Points on a hilly landscape, in no order, each with its height.
From any point a climber takes the steepest step (rise divided by distance) to one of its 2 nearest points. It stops when none of these is higher. Distance is the straight distance between rows; heights are no part of it.
<119>: [ 36 -25 -29 -40  16  28  -6 -33  -4   8   7   6  10  53  -4   2  -6   8
  15 -14  58  11  29]  (h 17.8)
<772>: [ -2  15  10  38  15  -2 -34 -15   4   6  24   2 -10 -34 -31   2 -13   6
  -7 -16 -50   3  -7]  (h 46.6)
<490>: [ 46 -20 -18 -16  26  17 -40  50  16   6 -11  -2  -9  31  -3  10  -7  32
 -13  -8  -8   2  -1]  (h 7.3)
<703>: [  5 -32  13  19   3 -24  36  10 -26   3 -34  30 -33 -35  -1  24   9 -16
  15  34 -58  13 -35]  (h 21.1)
<88>: [-47  41 -25  27   7  16 -25   6   9 -25  13 -19  13 -47  -2 -11 -15 -11
  -5  -6   9 -37 -12]  (h 36.5)
<651>: [ 37 -17   5  -7   7 -15  -8   8   1  29   2   0   6  41 -30  -3 -11  18
 -22 -37   5  11  -3]  (h 20.9)
<434>: [ -5  16 -14 -18   0  17  -3  37  32 -20  21 -16  17 -27   6 -11 -31  -7
  28 -29  23 -32 -35]  (h 32.8)
<74>: [-32   1  -7 -39 -21  12  -3 -20  16   5 -38   1  19  -1   4 -30  24 -36
  32  12  11 -25 -11]  (h 68.2)
<476>: [ 12 -14 -10 -26   4  12 -18  15  11  25 -27 -13  17  55   0   2  24  18
 -26  -3  32  -2  22]  (h 40.5)
<518>: [ -6  14  12   6   3  10 -63 -20  23  13   1  -7  10  -8 -28 -12  13   5
  -9 -18 -39  -4   0]  (h 61.2)
<657>: [ 40 -23  16 -42 -23  -8  41 -14  19  -9  31  -1  -3   2   7  -5  11  10
  33 -31  29  34  12]  (h 30.3)
<120>: [ 14   2  -5  -6 -12  -1  27  31  -6  -8  -5 -14   4  28  35  14  19  17
 -18  14  37   6  11]  (h 12.4)
<314>: [-10  24  -5  -3 -22  14   3  16  -2 -15 -10 -26  17  25  38  18  44  16
 -29  32  33   4  39]  (h 10.2)
<205>: [-41  20   0  10 -11   2 -29 -32   3  -7  -9   0   5 -31  -2 -11  16 -12
   6  17 -31 -16  -4]  (h 68.6)
<303>: [-33 -10  -8 -19   5  10 -23 -32  -7  28 -39  15  13  15 -12 -24   0 -32
   5  15  -4 -28 -13]  (h 57.3)
<224>: [ 23 -26  -9 -12   6  -7  10  17 -12  11 -17  15  -7  32  -6   8 -12   1
   0   1   8   6 -14]  (h 24.2)
<689>: [ 24  -4  29   8 -14 -31  21  -9   2  39   2  -7  25  35 -38 -15  -9   8
 -24 -51   9  10 -11]  (h 18.5)
<218>: [-29  26  22  45  -9 -27   5 -15 -19  20  -1 -15  18  26 -10 -10  13   1
 -53   6  -3   1  16]  (h 5.0)
<165>: [ 13  -5   5  19  16   3 -33   2  -1 -11  15  18 -30 -52 -16  23 -13  14
  14   2 -64   7 -16]  (h 36.6)
<400>: [-28  10  24  16 -28 -12 -19 -45   3   2 -21   3   4 -28  -4   3  43  -2
   3  28 -55  14  11]  (h 54.2)
<647>: [ 32 -25  24   8   4 -12  -2  -5   3  -3   9  29 -30 -34 -14  18 -21   5
  28 -15 -63  29 -25]  (h 29.5)
<478>: [-14 -23  -5 -21  16  15 -30 -40   3  25 -26  25   8  18 -29 -27 -24 -24
  26 -13 -12 -12 -13]  (h 49.9)
<480>: [  8  -2  36 -21 -39  -8   6 -48  22  -7  16  -2   3 -26  14  -1  62   4
  23   4 -22  42  52]  (h 37.8)
<602>: [-33  30  14  22 -22  -7 -11 -34  -7  10 -11 -21  30  16  -1  -7  32   4
 -44  11  11   3  29]  (h 6.3)
<759>: [  8  22  -1  35  13   4 -38   8  -9  -3  19  -5  -6  14  -2  23 -11  30
 -42   1 -13   6  21]  (h 8.9)
<157>: [-19 -14  -2 -46  -7  23  29 -41  15 -33  12   6  -6 -35  13 -26 -17 -32
  73  -2  35   7   8]  (h 43.7)
<491>: [ -5  25 -10  24  26   9 -30 -18 -17  11  25  -2   5  24 -11  -9 -29   8
 -29  -8  15  -8  20]  (h 9.2)
<791>: [-20   8 -20 -26  -4  17  11  10  19 -30   3  -9   7 -35  18 -12 -10 -20
  41  -3  31 -29 -21]  (h 42.4)
<706>: [-33  37 -21  36  17  13 -13  29  -2 -13  16 -17   6 -13   3  -8 -24  -3
 -20  -1  19 -37  -3]  (h 44.7)
<580>: [ -8   9  17  -5  -9  -3 -50   5  34  25 -35 -28  33   3 -21 -17  30   9
 -16 -18 -25 -16   3]  (h 50.9)
<462>: [ -4  -4   4  -6   1  -4 -23   3   7  35 -30 -14  19  35 -11 -15  18   1
 -25   1  -3 -15   0]  (h 45.1)
<780>: [ -9  -1  27 -13 -33  -2 -21 -54  12   2  -7  -1   1 -16   4   8  62   7
   5  28 -37  33  42]  (h 45.3)
<713>: [ -9 -13 -15  19  27  -3  -1   4 -23  -2 -12  23 -15 -17  -7   8 -27 -13
  11  12 -23 -11 -31]  (h 32.9)
<162>: [-22   5 -10  24  35   5 -31  46 -17  31 -26   1 -13  15 -19  -8  -1  -6
 -49  28 -38 -48  -6]  (h 54.3)
<733>: [ -4 -13 -27 -45   7  31  12 -51  -9 -19  -1  12  -2  21  25   1  12 -18
  41  25  57   7  45]  (h 28.0)
<463>: [-22  21 -12  58  17   3   5   9 -49  -7   2   8 -17  10  13  23  -9  11
 -42  33   2   2  23]  (h 12.8)
<332>: [ 54 -44  16 -52 -21 -13  50  18  16 -14  12  13 -15  -1  13  -7   5   9
  41 -24   7  28 -15]  (h 24.8)
<579>: [  2  -1 -21   5  15   2  18  49   7 -14  -2  -1  -1 -21   0   2 -37 -21
  20 -14   6 -39 -48]  (h 24.7)
<335>: [-32  33  -9  36  -1   0  -4  37  -9 -14   0 -20   3  -6  17   2   1   6
 -41  13   2 -28   3]  (h 52.4)
<692>: [  3  30  18  17 -36 -21  24   7   9 -34  26 -20   1 -11  33  26  33  20
 -17  10   5  26  12]  (h 56.1)
<407>: [  3  19  -4  36  11   6  -9  23 -31  -3  19  -2  -9  31  17  23   2  28
 -52  24   7  17  36]  (h 10.8)
<418>: [-18   7   0  56  10 -28  24  22 -43   4 -18  13 -27  -5  13  26   8  -6
 -43  49 -25  -3  -6]  (h 15.3)
<699>: [ 13 -15   5  -6  -9 -21  48  49   0  -4 -20   1   6  -5   6  -4 -11 -22
  21  -7   1 -18 -56]  (h 19.4)
<286>: [ -3  -3 -25  29  43  16 -29  31  -6  11  -7  15 -18  -8 -30   0 -33   3
 -10  -5 -32 -37 -22]  (h 40.9)
<73>: [-25  17  -3   1 -19  -2 -13 -30   1  -4 -10 -20  22  16  18   6  41   3
 -25  39  15   3  41]  (h 8.0)
<45>: [ 41  -6   2   6  -5 -19  26  33  -8  15  19  -8   2  47  -3  16 -16  27
 -24 -37  34  22  -3]  (h 17.9)
<149>: [ 18 -33  25   6  -9 -25  18  18   0   6 -25  31 -33 -30 -10  10   3  -9
  34   6 -74  20 -34]  (h 24.6)
<416>: [ 26  -4  20 -19 -41 -15  38 -22  10  -1  47 -10   2   2  14  12  23  22
   7 -25  43  45  29]  (h 37.7)
<428>: [-11 -10   3  44  11 -32  42  14 -43   0 -28  18 -33 -36   9  30   0 -17
  -5  38 -42  -4 -27]  (h 18.0)
<688>: [-17  12  -7  37  41  -1 -19  34 -12  20  -3  -1  -1  20 -33  -9 -22   0
 -52   1 -23 -37   0]  (h 48.8)
<744>: [-32  10  -2 -29 -17  20 -23 -39  18  -8 -12  -4  15 -25   0 -29  23 -24
  33   9  -5 -11  10]  (h 55.8)
<522>: [-17  15  10  17  11  -6 -16 -40  -8  23  11   6  13  15 -26 -20 -21  -8
 -12 -22   6  -3   0]  (h 12.0)
<521>: [ 25  -6   9 -18  -5  -7  23  22  29 -25  44  -4 -23 -55  11   5 -23   0
  45 -25  -6  11 -24]  (h 11.8)
<236>: [-21  14  -6  22   9   5 -25  50  -3  11 -25 -19  -2  -5   2   5  17   0
 -39  30 -30 -31  -3]  (h 61.6)
<498>: [  2  20  12 -10 -33  -5   7  17  37 -41  24 -24  -2 -47  34   9  44  15
  10  12  -7  10  11]  (h 72.6)
<190>: [ 38  -7 -20 -22  26  32 -39  29  12   0  14  -4  -4  29  -4   9 -28  26
  -4 -23  18  -3   4]  (h 9.6)
<240>: [ 31 -32   3 -31   5   6  17   9  22 -21  15  19 -30 -42   3  -5 -29   1
  54 -14 -10  16 -25]  (h 16.0)
<648>: [  3   2 -25 -23  15  26  -1 -31  -8 -15  11   2   9  28  13   1 -17  -6
  17   7  64   5  25]  (h 22.9)
<234>: [-22  14  20  16 -10 -26   5 -27   2  24  -4   3  24  -4 -33 -22 -15 -16
  -9 -26 -17  -4 -21]  (h 14.5)
<617>: [ 19 -22   1 -18 -10 -11  21  18  -8  41 -28 -19  21  66  -4  -8  21  10
 -40 -10  37   6   9]  (h 37.2)
<264>: [-20 -15 -16 -45  -4  13  29 -18   4 -30 -10   3   0 -13  26 -21  -5 -32
  55  12  43 -12  -2]  (h 53.1)
<662>: [ 23 -43  -3 -47  -1   5  41   5   7 -18  -5  28 -26 -19  25 -12  -5 -12
  60   6   0  19 -11]  (h 20.1)
<169>: [ 31  10  22  15 -30 -23  39  -7  -6 -21  43 -13  -3   1  27  29  12  29
 -22   2  19  47  17]  (h 47.4)
<184>: [ 40  -7 -18 -17  25  20 -30 -23   0  10  30   4   2  46 -12   9 -15  25
  -4 -20  35  17  26]  (h 13.7)
<757>: [ -9 -29 -10 -45   7  34  25 -63  -5 -15   1  35 -10 -10  12 -13  -9 -34
  68  16  30  14  34]  (h 34.6)
<260>: [ 17   0  16  -9 -15 -14  25  33  16  -9  14  -6   2 -21   3   4 -13  -1
  16 -29 -11   6 -37]  (h 15.1)
<11>: [  3 -14  25   7 -13 -36  29 -15 -17  36 -15   9  20  38 -33 -24 -17 -14
  -7 -31   2   3 -28]  (h 16.9)
<597>: [ 24  20  -4  10  -2   4   7  47  -3  -8  20 -22   6  31  17  15 -17  31
 -29 -21  40  10  18]  (h 15.2)
<304>: [-43  29 -25  35  14  19 -26 -23   0 -25  21   2  -9 -70  -8   4 -26 -11
  12   3 -16 -22 -13]  (h 27.7)
<473>: [ -9 -12 -13  -1  19  -4  24  -6 -25   1 -17  20 -12   2   8   4 -18 -21
  15  25   9  -2 -21]  (h 28.3)

For each start below, name the point where the climber stops.
<648>: <264>
<759>: <518>
<699>: <264>

Call two points neighbours if one is among the 2 nearest of the other. Go from one point of each pair to the other, from neighbour to neighbour, staying as high as possible. Name the lowest point that can't be avoided.
<205> and <264>: <521>
<236> and <498>: <304>
<518> and <651>: <759>
<498> and <205>: <480>
<74> and <205>: <744>
